Each row is a point on a tangle of strands that fork and nearly touch. The rows are in no order.
(in the rows, 128 means zero)
Two points are linked if the straight distance between their rows is under 145.
(1265): [155 167 166 182 125 149  71 107 140 111 103 154  96  93 134 157 137 108
 105 106  76 156 123 106 118 138 119 125 118 110 161 125 112 146 142]
(1623): [135  95 131 185 147 169 115 215  92 129 144 116 140 108 117 140 118 136
  72 109  76 132 142 129 151 101  81 116 102 198 120  84 138 108 143]
(873): [196 162 202 116 135 123 127  99 118 179 127 141 162 170 178  94 110  67
  75 126 114 144 159 148 144 188 169 150 115 126 108  99 101 121 160]
(1727): [127 120  82 132  94 143 136 105 151 103  88 135 150 115 141  84  86 132
 131 126 203  93  93 140 105  87 102 121 113 163 149 139 137 114 114]
(54): [115  83  31 172 117  77 139 114 183 148 102 106 107 146  67  94 115 174
 155 115 136 106 101  94 122  67 133 138 150 103  61 150 107 147  98]
(608): [ 83 107 128 105 156 172 145 137  82  86 137 141 130 102 171 116 120 135
 122 172 131 105  99 143 109 136 146 167 118 157 144 147 104 127 122]
(1482): [169 121 111 165 163 143  78 120 158 107 105 155 132  77 104 173 171  81
 152  69 119 161 116 111 106 148  96 176 146  91 169  85 153 189 110]
(855): [185 156 155 136 141 158 101 133 137 115  88 166 121  73 142 134 136 151
 153 103 104 136 124 117 119 111 125 126 103 117 186 146 135 148 151]
(92): [ 81 168 135 135 155 136 161 128 138 107 111 136 193  87 137 140 167  89
 155 172 156 146 149 142  92 177 142 144 165 110 188 150 157 152  86]
(677): [151 162 103 117 107 120 129 141 169 141  76  95 122 114  77 123 101 150
 128 120 140 130 151 128 119  80 160  77  76  84  65 147 115 123 134]
(734): [165 165 153 166 171 173 128 168 161 109 119 123 154  89 128 110 127  63
  88 140 143  96 184 148 129 189 123 137 133 119 147 105 116 123 127]
(601): [112  77 122 112 106 174 100  82 104  70 111 150 133 138 125 166 129 108
 134 119 159 110  58 134 115 120 131 169 139 119 129 139  91 115 120]
(907): [ 82  51  27 112 139 106 149 121 129 164 108  99 116 153  91 113 122 154
 149 137 134  95  93 116 119  65 138 153 122 148  70 136 107 126 123]
(1783): [ 86 122 150 160 135 148 133 158 140  98 139  90  96 121  84 146 126 118
  96 169  87 108 149 136 120 147 142 129 131 101  85 148  83  86  91]
(1485): [155  96 154 155 139 135  66 145 124 165 152 125 122 157 130 148 110  53
  52  87  85 121 152 135 148 156  93 132 129 160  98  70 101 113 172]
(1670): [ 82 137 118 107 103 125 119  81  84 192 178 142 110 147 124 109 142 138
 117 136 138 153  87 126 176  82 138  63 134  88  88 161 153 137 157]
(1270): [169  97  91  97 122 157  76 147 129 123  81 161 157 136 144 129 119 135
 147  81 169 115  87 157 137  69 116 142  90 126 125 103 121 153 153]
(1616): [ 69 129 107 147  40 105 110  78 111 118 171 121 117 184 134 173 137 141
 119 132 140 163  76 117 143  95  90  78 177 134 106 109 149 117 113]
(1600): [141 126 127  96 120 138 133 161  94 164 138 154 149 122 186  61  89 158
 117 145 171 120 115 162 151  98 104 105 100 151 137 135 156 127 173]
(302): [183 137 116 136 116  86 114 172 176 140 148 150  87 130 102 123 129 144
 158  73  97 136 148 117 156 140  68 117 125 100 149  97 171 141 160]
(448): [109 123  83 176  88 113  95  98 111 153 126 154  96 147 138 145 141 188
 153 142 126 161  63 102 133  49 115 127 115 103 101 140 141 150 127]
(1023): [103  73  57  97  96 112 162 128 148 136 139 107 156 174  93 132 112 116
 151 111 196 102  98 145 120  99  99 121 143 175 109 104 155  98 108]
(1153): [151 109 136 156 134 154 137 132  76  82 170 153  83 137 142 115 144 181
 154 154 110 152 121  90 125 164 127 149 152  93 143 169 123 113  89]
(784): [134 124 128 131 123 141  95 143 104 147 172 129  96 174 105 159 136 129
 108 120 104 158 144 136 153 116  77  96 144 102  64 108 146 119 142]
(1788): [ 91 132 120 149 143 112 114 148 137 131 132 108  64 112 102 144 140 173
 130 165  42 129 148 116 133 112 147 121 118  87 100 164  84 131 116]
(966): [186 114 151 187 104 159 116 164 128  64 179 144  93 139 130 116 116 138
  92 117 136 122 153 113 138 164  56 109 153 109 124 103 167  80 130]
(1815): [170 163 115 119 164 166 129 174  99 132 119 139 140 136 124 123  93 166
 132 134 149 157 188 129 115 110 143  90  51 113  82 136 126 148 117]
(1413): [ 98 145  44 142 117 105 146 108 204  97  77 137 155 127  92 127 134 134
 168 101 167 115 121 129  87  87  99 127 132 159 145 114 154 161  76]
(678): [141 119 110 103 109 112 153 135 162  92 133 123 128 157  65 130 119 140
 174 102 164 117 156 128 122 146 118 110 131  82 123 145 137 103  97]
(390): [ 81 108 101  65 163 118 140 152 148 141  93  78 144 128 106 139 118  92
 124 124 110  96 151 175 112 114 156 150 111 156 107 122  96 117 133]
(982): [ 94 160 190 108  80  75 158  99 160  80 125  89 127 118 136  97  96 128
 106 158 165  94 153 125 147 147 120  95 158 138 144 157 136  80  80]
(198): [121 192 221 139  87 101 133 124 138  86 123 102 125 122 154 118 106 143
  77 159 142 129 163 136 149 128 111  74 127 125 116 139 151  98 105]
(1814): [155 160  91 143 125  93 147 134 135 182 139 105  73 130 101  89 112 193
 159 116  90 157 163  85 153 118 126  85 130 104 109 146 134 147 143]
(1067): [105 121 110 123  83 109 127  93 115 165 165 116 126 163 169 102 107 115
  89 101 137 124 102 120 164 111  60  84 183 183 138  88 167 103 191]
(388): [118 157 104 111 124 133 126 146 137  73 131 153 176 154 120 179 151 117
 168 108 173 144 131 164 109 120 106 122 126 134 165  96 174 137  81]
(1224): [134 139  90 127 162 128  99 202 112 160 155 149 107 136 151 155 146 155
 137 130  77 150 155 156 139  93  96 132  93 147 115  92 157 166 138]
(453): [109 160 128 108 141 141 108  92 130 117  69 138 158  86 142 183 172 103
 153 126 113 149 104 153 101 109 171 148 135 127 159 148 118 176 123]
(40): [125 133  35 187 126  77 152 133 155 187 138 103  83 133  93  67 109 175
 158 114 123 133 133  83 139  89 112 122 151 111  89 155 138 158 139]
(872): [152 172 184 151 141 167 155  77 158 160  98 118 163  98 121  72 154  94
  95 187 129 145 147 104 135 208 153 136 141  82 165 101 119 133 120]
(1898): [125 134 103 129  99 116 102 147 149 132 135 106 118 162  96 150 114 119
 116  93 136 140 123 145 146  95  64 105 139 132 107  78 161 122 123]
(449): [200 171 213 100 118 110 158 122 142 138 137 118 140 122 122 117 112 146
 154 103 147 138 169 119  99 155 151  87 120 122 161 141 159 103 135]
(815): [ 92 154 246  92  84  90 128 128 137 124 117 126 158  87 181  74 113 124
 111 168 156 107 120 178 163 118 148 131 106 149 125 153 138 125 137]
(57): [148 105  94 114 161 184  69 105 113  93  63 154 140 101 146 157 135 114
 131  82 143 123  97 126 118  95 136 175 106 138 130 106  85 187 152]
(943): [126 111  56 136 115 110 130 150 181 166 104  84 111 141  48 116 110 132
 126 111 155 114 136 127 132  68 124 105 123  81  33 129 120 122 134]
(1171): [114 158 130  82  72 114 157  45  88  95 128 129 138 150 163 181 118 108
 135 128 140 161  83 121 112 144 194 133 145 165 155 119 102 152 133]
(414): [ 95 144  60 146 156 107 153 200 127 187 149 115 112 132 123 107 126 159
 134 150  93 135 153 147 122  78  94 111 101 157 117 110 172 137 145]
(586): [149 134 186 122 150 107 191 117  95 157 168 140 123 130 159  69 154 145
 155 171 104 148 132 102 125 204 200 172 129  94 152 161 123 132 109]
(1487): [106 168 145 119  65 116 151  60  78  74 143 129 132 163 209 140 106 133
  89 135 150 160 110 113 121 146 136 104 156 180 152 111 138 124 127]
(1694): [102 107 124 119 104 129  95  96  77 141 193 123 114 216 128 191 146  89
  99 106 112 170 117 120 147 147 118 109 172 110  52  99 109 124 152]
(1857): [ 69 101 110  50 131 100 135 153 126 152 111 122 141 125 126 147 137 133
 144 156 123 117 115 181 133  86 175 133  95 127  89 151 122 130 125]
(1027): [128  99  55 164  79  76 144 109 168 153 114 165 118 134 141  87 132 159
 174 148 160 113  75 124 107  79 115 123 122 140 131 189 166 150 104]
(1162): [164 127 217  85 102 114 143 122 114 144 146 103 126 119  78 126 113 158
 135 133 148 166 156 117 136 141 185  81 110  68  66 178 125 105 109]
(1817): [138 142  70  71 167 122 142 106 118 113  98 133 133 148 138 152 135 112
 174  84 136 130 128 124 105 149 150 174 118 159 148 104 107 173 135]
(711): [170  75 103 110 155 109  74  85 122 114  90 155  98 139 116 157 172 171
 166  92 116 118  90  83 145 100 148 188 110 111 118 136 103 161 165]
(833): [124 178 154 127  95 109 102 150 173 145 101  96 105 115 101 135 100 134
  96 139 105 120 154 151 152  98 115  64 101 102  88 131 118 103 150]
(108): [136  85  75 114 100  79 129  51 118 163  95 116 117 148 108 127 133 198
 186 113 140 140  77  71 125  76 197 122 136 127  99 172 110 150 110]
(223): [138 126  63 161 138 109 147  87 125 124 102 107  99 144 102 108 114 217
 176 113 140 152 112  51  98  89 162 145 121 127 112 145 104 164  87]
(1793): [166 132  95 146 158 132  73 153 166 100 103 164 123 101 107 175 149 135
 141  66 110 151 122 126 121  90  94 157  97 116 136  70 147 204 117]
(1408): [126 165 135 155 193 157 131 189 125 135 135 158 128  83 162 113 157 117
 125 171  82 128 170 154 114 154 145 159 108 118 165 135 133 160 126]
(1832): [139 168 118 108 131 147 143 156  96 115 115 154 175 142 127 132 110 169
 164 128 194 161 152 132  89 101 155  94  56 110 122 135 170 145  87]
(312): [155 118 148 118 140 142  63  97 103 182 129 146  99 146 120 140 105 128
 109 105  89 148 145  94 153 119 121 104  88 100  68 149  62 134 205]
(1576): [149 143  62  96 131  92 146 134 120 186 119 157 126 131 177  71 101 163
 168 118 144 123 118 127 134 100 117 126  93 157 155 130 153 163 179]
(627): [ 63 188 170 153 160 130 167 157 147 103 136 104 163  78 144 115 162  98
 110 201 125 124 171 152 109 170 139 143 145 129 157 140 155 136  84]
(431): [ 65 144 142 125 110 151  68 102 122 113 105 131 139 150 169 177 118  92
  93 120 107 140 102 112 100 108 142 115  96 153 117 117  43 142 163]
(166): [204 111 159 144 141 167  75  79  76 125 126 160 100 150 140 144 105 129
 116  99 111 152 125  68 124 149 127 149 101 119  97 133  70 127 164]
(950): [107 116 120 116 186 149 145 152 109 134 123 165 147  94 181 121 165 107
 149 171 115 107 112 161 123 151 157 196 128 135 181 144 122 157 144]
(1062): [161 146 196 100  99 112 144  85 101 144 172  84 121 167  89 135 102 152
 114 105 140 185 174  95 133 158 171  51 164 100  71 155 133 104  97]
(1349): [123 142 231  87 112 102 118 162 137 160 146  98 160 134 123 125 129  89
 103 160 140 122 162 193 166 138 157 125 109  87  62 138 131 108 136]
(840): [158 121 138 179 153 151  68 166 124 124 151 140 117 129 136 161 139  63
  75  92  84 131 135 147 133 155  96 153 123 141 135  57 134 136 114]
(113): [142  98 132 160 181 161 155 196  87 135 169 121 130 138 142 125 120 114
  70 140  73 129 181 131 128 165 104 142 118 195 108  95 132  96 140]
(352): [134 117 115 174 123 130  76 100  78 160 154 142  76 155 119 142 141 206
 139 129  90 170 108  60 157  93 114 112 117  93  88 153 114 152 148]
(360): [175 122 125 175 151 204  80 167 161  59  91 158 128  48 105 142 130 116
 117 103 145 109 129 129 127 126 104 133 115  88 131 122 113 146 139]
(290): [ 65 159 124 117 130 139  94  71 132 114  60 123 127 102 152 166 140 104
 123 111  84 141 107 114  98 111 155 133 119 148 149 136  65 169 151]
(1715): [114 128 144  92 150 130  93 143 158 153  83 101 153 133 126 158 136  51
 105 111 109 102 129 188 138 125 154 160 122 126 131 102  89 127 145]
(1779): [124 107 151  71 110  89 106 119 166 164 102 137 138 140 128 166 157  75
 143 121 110 110  91 186 153 120 156 158 131  96 132 139 115 118 154]
(563): [102 114 177 135 132 109 172 145 122 157 179 132 122 144 161  79 175 117
 120 203  92 123 106 148 141 181 165 180 145  92 138 129 139 110 106]
(673): [ 71 156 144 125  64 108 108 126 108 117 150 127 135 155 152 186 140 138
 108 163 139 163  98 158 137  81 113  77 131 131 107 121 169 107  94]
(1077): [ 75  64  55 101 145 145 159 130 119 103 122 110 127 147  97 131 120 142
 150 133 146  96 103 124  95 105 122 160 128 173 108 117 110 111  98]
(884): [109 124  94 150  79 111 139 107 139 149 117  98 128 142 138  74  73 118
  96 123 181  97  97 120 129  90  72 103 151 184 134 115 148  86 147]
(1255): [118 119  53 183 105 108 128 129 108 178 164 160 106 130 140 100 132 160
 166 150 169 137  73 116 119  57 102 128 143 116  97 183 187 146 133]
(1388): [158 140  70 152 158 159  96 153 106 158 127 129  96 149 106 133  99 161
 117 126 124 157 160 101 127  89 110 118  69 116  42 110 110 158 134]
(1759): [ 80 108  88 129 123 145 131  94  92  94 113 136  96 119 149 109 108 187
 137 166 128 120  87 104 101 100 139 135 118 135 130 172  95 127  97]
(1086): [151 126 141 146 113  84 124 177 168 129 165 125 107 144 121 128 148  95
 127 105 103 111 151 152 148 164  72 132 168 120 170  93 177  93 133]
(1448): [129 121 147  78 153  84 181 106 100 149 140 139 119 117 146 121 149 161
 190 150 108 140 127 107 116 170 215 162 117 121 163 182 118 149 119]
(573): [122 186 196 139 122 118  99 128 182 137  89 111 122  88 131 124 111 100
  83 136  86 110 154 152 145 135 138 111 108 119 136 140  83 116 165]
(468): [ 99  69 118 130 119 136 161 159 117 160 201 112 103 119  75  84 134 167
 133 163 135 105 116 125 168  97  95  76 162  97  88 167 161  80 137]
(1431): [137  94 116 164 169 195  77 197 133  94 102 135 150  60 110 155 139 117
 102  95 128 102 130 168 122  90 102 140 106 151 141  90 109 158 129]
(1652): [215 150 188 116 139 148 106 142 119 144 142 141 148 152 152 110  93  95
  69 115 134 135 199 155 165 166 120 106 122 125  76 113 115 104 163]
(1533): [111 103 120  87 133 135 167 123  94 125 141 112 157 145 179 132 113  65
 100 129 133  99 101 159 134 171 153 176 152 201 158  84 106 124 167]
(730): [ 97 137 150 118  68 113 143  83  88 116 163 126 133 158 207 106 101 139
  74 146 171 141 105 122 154 122  97  79 169 167 126 116 164 104 163]
(12): [123  98 109 113  96 109 106 119 202  98  95 153 137 108 117 142 147 107
 151 107 140  84  92 167 135 105  79 130 148 163 179 121 152 119 121]
(616): [ 93 145 123 197 169 154  75 125 142 131 112 136  88  72 132 152 152  83
  87 140  44 137 145 114 107 149 124 147 124 119 144 120  87 164 133]
(533): [116 166 131  97 116 112 113  93 115 130 114  93 125 178 155 137  87  86
  83  96 120 134 148 130 129 150 117 113 133 170 108  90  91 122 154]
(649): [150 116  50 170 128 147 127 159 187 115  72 129 152 112 103  79  77 127
 117  95 191  80 113 133  98  65 101 145 105 151 113 103 129 133 142]
(1891): [170 184 207 150 120 108 129  73 111 169 143 140 134 168 189 128 125  96
  68 130  75 185 173 108 115 182 171 119 129 140 113 113 106 118 144]
(1831): [115 129 201  79 138 114 143 187 121 135 148 118 198 141 149 119 139  92
 123 145 180 103 143 210 145 143 165 156 109 128 110 117 130 127 115]
(1331): [136 121 128 170  75 128 126 140 151  51 157 125 106 147 107 123 117 148
 125 126 170 111 122 115 134 127  44 102 170 125 156 108 169  77  88]
(577): [175 131 124 183 159 179 102 185 162  88 136 119 123  85 100 140 112  77
  76  90 126  90 173 131 130 170  86 127 123 151 127  68 120 117 125]
(1851): [156 121 103 115  92  93 138 116 158 151  99 183 146 114 139 108 143 181
 187 138 149 129  91 134 109  70 143  96  86 122 158 181 175 143 119]
(1692): [ 76 123  66 121 108 107 151  55 133  98  98 117 100 115 136  99 106 164
 152 128 118 117  90  96 106 126 139 131 155 177 163 156  84 142  98]
(776): [ 99 168 159  94  99 111 132  76 157 105  97 129 185  98 168 161 145  51
 123 142 168 111  97 173 140 145 151 141 168 163 186 129 133 141 113]
(525): [ 77 125 178 164 122 181  81 115  96 100 140 137 164 152 168 184 141  68
  65 157 123 131  96 136 109 137 151 138 120 135 110 114  68 120 120]
(1411): [145 108  79 137 120 127 166 181 152 130 166 129 127 153  66  95  95 159
 157 110 171  96 165 119 138 135  84  84 117  82  94 120 160 101 150]
(1535): [128 129  82  96 146  90 163 149 150 150 119 151 110 110 134  75 113 182
 178 135 113 103 160 122 119 131 128 121  94 125 159 162 134 139 154]
(1446): [161  93  71  60 110 122 136  97 112 138  97 168 161 143 156 124 115 150
 179 110 197 112  80 137 130  88 160 138  89 133 123 142 135 153 155]
(999): [ 56 137 115 142 117 136 117 171 102 131 141 102 126 144 129 166 140 144
 100 167  99 147 124 150 115  76 115  93 112 156  99 115 152 107 102]
(74): [128 109 103 175 142 145 100 101 171 103 101 127 122  78 108 133 151  63
 125  93 132 121 110 115 117 172  85 171 178 106 183 103 133 148 116]
(324): [119 112 146 116 149 103 148  95  99 129 143  91  97 127 117 127 121 190
 187 136  83 152 134  77 126 157 222 130 157 113 138 189  85 136  71]
(1282): [ 96  75 173 167 133 173 107 153 105 119 147 106 135 152 100 166 136  78
  69 157 102 113 114 132 119 138 134 152 129 121  89 121  88  70 115]
(1057): [187 115 141  70  94 112 117  75 108 160 121 127 127 167 125 146 113 125
 158  66 149 154 102 111 149 133 127 121 141 114 116 128 122 121 176]
(1204): [133  83  71  65 151 118 137 113  78 155 154 124 107 177 121 139 129 154
 172 113 151 135 123 115 152 136 133 150 124 113  87 136 115 141 150]
(296): [111 170 113  81 141 131 139 121 115 115 113 112 151 144 177 137 113  83
 119 115 135 130 142 159 125 161 141 152 133 183 157  96 114 150 132]
(1909): [134 126 129 131 200 131 149 200 106 158 171 132 101 134 152 113 138 117
 108 167  56 124 186 147 125 171 133 161 109 142 117 121 125 124 140]
(263): [157 109 111 134 184 106 152 105 149 163 108 153 130  93 116 127 200 129
 203 136  95 118 141  84 111 173 188 177 147  80 206 159 140 156 132]
(514): [ 90 120 155 174 171 190 149 119 105 127 119  98 185 128 164 122 145  54
  40 174 131 111 137 126 125 173 144 165 162 184 151  75 109 111 110]
(246): [ 57 107 151 100 122 115 190 165  88 119 164  95 169 136 156 141 134 122
 100 174 129 123 120 163 135 118 134 127 133 212 128 115 161  94 111]
(761): [156 118 173 131 136 157 129 104 112 142 137 132 134 168 124 113 137  88
 101 156 126 135 114 121 133 184 169 166 126  66 112 133  90 102 109]
(1468): [143 113 160 149 166 191 112 223 110 108 128 126 185  96 128 134 135 111
  87 123 153  88 153 183 132 113 128 132 112 168 147 102 104 122 116]
(1868): [103 108 160 200 116 147  89 146 157  88 133 124 107  71 116 141 134  83
  80 117  96  91 106 123 135 128  70 133 152 150 181  93 135  96 133]
(715): [ 86 102 171 108 135 106 182 181  90 161 205 114 138 134 165 106 149 138
  99 173  90 136 144 156 158 141 113 123 156 168 110 130 180 102 156]
(294): [163  84  89 102 175 137 120  78 107 115  93 136 122 142 123 164 171 111
 178  96 141 121 102  89 122 154 177 209 130 112 141 133  90 157 141]
(70): [167 136 161 109 127 171 115 158 102 126 139 118 154 145 141  97  76 134
  76 134 188 130 173 151 157 118 102  78 103 122  72 119 138 106 149]
(1250): [211 148 155  78 118 103 141 102 124 179 136 119 123 158 101 137 111 153
 173  66 145 160 150 104 111 130 136  87 128 120 132 122 151 120 149]
(1750): [ 88  73 120 127  97 131 114  92 169  85 113 132 126 110 103 153 147  97
 137 132 132  87  70 153 119 113 110 151 169 134 151 146 111  97 102]
(20): [150  98 182 170 109 118 155 170 137 105 192 115 113 159 133 120 151 110
  84 148 123 109 158 136 159 174  82 117 189 103 128 116 186  65 129]
(774): [138 151  71 193 135 155 111 169 116 180 118  97 120 136 115 107  79 120
  88 121 156 134 138 125 119  59 105 112 104 136  50 115 133 139 154]
(624): [147 121 168 108 109 106 149  80  90 140 163  78 109 167 114 129  92 167
 158  95 116 177 143  73 125 171 196  93 182 123 114 149  98 113  84]
(1666): [153 101 135  89 112 107 126  52 115 130 102 137 115 117 127 166 157 175
 195 114 124 131  74  94 103 105 194 135 134 134 154 165 107 137 123]
(196): [ 96 139 173  98 135  79 187 165 117 150 186 140 143 135 193  90 153 121
 134 173 107 129 138 168 139 179 149 164 141 143 146 131 168 131 135]
(230): [120  97 195 113 157 157 140 219  93 141 159 107 196 133 129 131 139 110
  90 156 135 110 161 193 147 123 147 139 102 158  92 116 127 108 114]
(777): [118 149 133 127 143 128 164 106 143  95 125 110 137 133 115 117 142  97
 144 137 145 129 142 119 103 197 148 149 172 108 174 145 122 117  78]
(1881): [ 84 171  73 110 138  93 164 163 155 150 110  96 121 124 128  90 103 149
 133 144 120 112 171 149 108 107 123 103 103 166 138 122 141 130 124]
(1585): [118  97 123 204 141 163 107 192 146  95 140 129  88  56 109 133 127 145
  87 128  63 108 111 120 128 108  76 123 108 158 148  94 139 110 142]
(1663): [135 164 173 147 134 178 111  77 114 142  74 133 180  79 151 165 163  83
 130 160 139 175  95 122  96 145 167 143 160 105 173 137 129 154 121]
(41): [ 50  96  92  80 115 119 129 112  87 196 152 109 121 143 114 129 132 131
 119 151 139 133  91 145 152  71 154  97 115 122  65 143 124 132 162]
(347): [123  95 168 220 125 182 120 150 149  88 143 121 111  81 103 125 143  83
  68 163 109  84 102 112 138 164 103 142 163 102 153 116 121  67 115]
(1480): [100 118 107 140  68  83 125  93 121 128 173 139  87 155 134 133 139 179
 167 125  96 165  86 112 160 126  95 101 192 129 153 139 147 126 105]
(189): [172 114 100 124 113  85 103 105 136 183 150 149  76 146 109 123 136 165
 155  73  97 154 106  94 180 114  70 124 149 101 126 111 149 159 179]
(712): [130  70 102 132 142 154 189 185 112 147 191  96 123 133  62  76 104 150
 121 132 151  95 156 105 159 134  77  83 138 130  86 129 158  70 165]
(1159): [111 124 146  81 117 108 174 116 127  95 137  90 137 154 129  88  83 114
 106 132 190  93 163 126 129 172 111 114 150 159 127 127 129  82 104]
(1043): [ 91 161 155 150 135 156 109 190 121 111 128 133 124  93 160 126 120 165
  96 181 104 129 136 170 125  81 116  99  89 149 134 134 131 123 116]
(1305): [143 146  78 138 187 126 111 178 134 119 133 156  99 137 107 174 160 166
 167 106  93 157 164 120 119 113 112 154  77 115 116 100 146 184 111]
(1837): [182 154 183  98 154 125 157 133 134 139 133 179 176 117 122 131 126 148
 193 100 144 119 168 139  89 152 157 120  98 108 198 143 166 135 152]
(706): [133 102 164  73 108  85 134 138 131 166 149 136 122 147 111 143 160 127
 163 140 117 134 114 167 157 135 148 137 140  63 110 167 140 117 134]
(726): [157 103 102  96 104 108  90  89 118 173 135 136  99 165 132 118 102 112
 124  62 119 134  95 112 174 126  68 133 152 130 115  85 120 145 212]
(1676): [143 133  65 173 135 170 139 198 161 114 106 100 143 126  82 116  82 141
 115 120 181  95 146 127 108  83 106 107  82 126  75 101 129 111 124]
(304): [124 150 151 171 180 179 139 142 145 152 120 119 162 104 142  87 152  68
  63 195 122 124 162 139 131 196 134 148 140 125 144  77 119 127 107]
(1754): [126 139 170  80 125 134 133 133 120 121  99 156 152  81 179  74  99 160
 132 157 158 111 107 167 134 104 147 130  80 138 154 163 122 137 147]
(968): [115 184 135 147 129  98 136 139 167 128 116  93  87 111  88 149 146 142
 144 135  48 149 167 122 123 147 163 108 141  98 135 147 106 130  92]
(1828): [176 153 117 118 141 148 148 121  86 103 141 151 134 165 116 155 126 178
 179  93 162 170 142  81  83 132 130 118 104 126 140 122 154 145  91]
(1651): [137 127 147 106 115 110 171  96 173  81 113 126 162 119  73 125 128 107
 178 101 178 103 153 124 103 180 145 123 154  97 172 164 129 105  79]
(1054): [143 137  93 139 153 125 128 173 169 112 107 176 116  78 137  99 131 164
 166 115 107  99 148 135 124 116 103 136  92 123 184 131 154 154 154]
(666): [118 159 208  76 114  99 140 156 154 128 109 109 149 102 100 129 125 123
 129 151 143 130 162 167 133 132 189 121  85  81  87 167 129 118 103]
(1852): [120  84 141 161 133 140  79 144 131 143 140 121  83 117 122 125 103  99
  73 101  67 100 124 105 135 138  83 136 113 152 121  97  81 109 190]
(32): [ 96 136 112  66  98 111 174  78 128  95 127 147 157 117 153 170 145  87
 165 154 163 133  93 160 116 157 189 150 144 163 168 143 127 161 106]
(987): [120 117 116 125 140 122 113 127 180 114  87 120 146  80 126 122 136  55
 117  93 139  79 120 154 134 147  90 156 171 163 198  99 133 128 140]
(213): [150 115 114 171 166 142  98  77 148  81  89 137  99  78  85 179 179 180
 166  96 105 152 107  55  94 100 139 164 146 109 143 133 115 184 103]
(344): [171 117 124 118 139 163  97  70  99 114  83 144 104 129 132 139 111 157
 138  91 132 136 101  80 112 104 138 154  92 131 126 136  83 148 154]
(748): [ 93 155  75 116 113 124 142  74 151  81  90 133 133 109 121 140 139 146
 170 122 143 141 105 121  93 119 116 126 148 167 169 135 131 155  82]
(705): [106 119 107 154 156 121 110 134 145 133 120 124  67  91 138 111 127 120
 113 121  52 109 125 113 130 150 110 158 139 141 166 122  94 133 154]
(1691): [127 114 156 131  99 124 108  99  90 154 160 136 122 195 149 166 149  80
 101 135  99 157 102 122 136 165 156 146 144  88 104 122  96 116 140]
(1218): [ 98 147  58 166  95  88 130 149 199 134 115 101 123 147  79 134 117 132
 131 114 147 123 118 138 115  77  74 114 129 149 119  93 165 120  92]
(356): [173 120 131 122 162 157 137 124  67  94 142 180 118 130 150 130 141 182
 181 134 146 145 127  90 113 141 139 155  96 107 159 160 138 140 122]
(1586): [ 97 191 173 128 113 113 117  81  95 129 142 118 138 177 204 141 112 108
  55 134  91 178 173 115 114 157 145  95 122 177 104 116  96 131 143]
(505): [190 144 175 151 160 183 150  75 123 155 118 127 139 124 101 107 148 105
 121 158 124 156 138  82 100 195 197 148 134  73 141 129 101 118  90]
(557): [ 86 169 180 145 104 111 150 179 140 121 144 100 126  98 148  93 108 165
  84 199 130 111 163 152 149  94 104  71 111 136 117 139 169  96 119]
(1784): [112 207 187 144 127  90 162 153 172 110 129 104 120  99 114 139 154 122
 133 161  96 138 176 148 124 161 147 104 132 103 148 156 148 119  84]
(9): [147 101  92 150 172 125 130 109 154  94  98 149 100  73 101 119 172 171
 193 115  97 111 136  70 108 142 144 160 151 107 173 164 116 165 123]
(945): [182 151 145 141 133 119 116 115  90 191 170 135  74 130 107 127 137 204
 156 129  79 183 159  77 161 118 132  74 128  94 104 160 143 143 155]
(387): [125 129 120 173 109 142 129 129 139  54 143 148  87 110 119 112 127 164
 144 139 120 125 112 107 119 142  84 125 162 118 173 144 140 109  89]
(1181): [151 116 120  92 184 136 136 136 124 132  99 187 201 116 136 135 145 109
 191  95 155  94 152 159 105 157 163 161 104 101 190 145 137 166 160]
(1079): [158 101 167 124 124 185 126 136  92  78 151 116 130 158 124 117  88 118
  75 140 175 114 148 134 125 152 102 122 128 119  71 130 105  76 117]
(848): [121  88  37  72 123 110 168  99  94 162 125 138 138 161 134  93  97 145
 177 120 214 123 104 107 123 117 158 131 105 129  92 155 129 147 138]
(1180): [138 122 151 118  88  83 114 126 146 138 138 148  93 125 123 144 157 167
 170 137  89 147 102 139 154 110 117 115 141  83 150 168 146 115 121]
(93): [144 111  81 161 122 122 126  77 164  88  85 137 119 128  74 153 144 205
 178 101 141 152  87  67  94  65 138 143 135 108 114 136 117 163  65]
(716): [104 111 131  97 113 134 155 125  88 159 197 138 115 142 124  69 133 154
 116 148 164 137 114 134 167 109 101  74 160 110  98 151 184 104 148]
(781): [154 129 105 133 183 120 139 126 132 144 118 186 166 114 130 152 182 105
 205 102 123 125 148 117 105 182 151 180 125  89 210 123 163 175 140]
(238): [172 144 155 105 138 158 145 112 119  81 123 110 124 149 130  94  76 108
  95 113 161 116 167 115 119 186 123 132 134 134 119 133  95  97 121]
(580): [133 168 237  98  89  86 126  92 157 149 100 116 147 106 152  95 113  99
 117 129 124 115 118 156 150 145 160 136 119 117 151 158 108 112 166]
(146): [ 91 114  97  92 105 101 147 140 140  88 150 108 163 176 105 180 139 100
 150 123 182 108 122 162 121 126 100 120 151 168 131  90 171  97  74]
(445): [133 183 160 131 114 127 107  91 166 100  72 111 167  92 144 151 130  55
 116 107 159 115 136 145 140 149  97 130 175 142 196 120 137 130 116]
(377): [ 80 103 166 135 138 150 172 145  79 109 138 102 186 124 175 134 126  83
  66 151 106 105 108 143 141 139 140 156 142 228 157  99 123  99 139]

A fork is a point with three links, a tip a point with one. Leave the first point through the second and follow the links. Name the first fork or tip that comes.
(649), (1727) => (987)
(1779), (1715) => (1663)
(1250), (449) => (1666)
(1480), (1616) => (296)
(360), (1431) => (377)
(246), (715) => (360)
(784), (1898) => (347)
(1535), (1054) => (304)
(54), (943) => (1535)
(1576), (1600) => (54)

Follow the links from the first point to the second, and from the first to the third. Name the last point that the two ways share.
(557), (57), (377) => (296)
(1759), (533), (1576) => (304)
(907), (715), (533) => (377)
(1305), (70), (1694) => (304)
(563), (1692), (1715) => (377)
(677), (1793), (1218) => (1535)
(580), (1067), (761) => (1535)

A fork is a point with three links. Follow the links from the first point to the second and name the forks in between, in order.
(230), (198) => (377), (296)
(1446), (1600) => (344), (296), (377), (304), (1535)
(312), (982) => (344), (296)
(715), (1023) => (377), (304), (1535), (54)
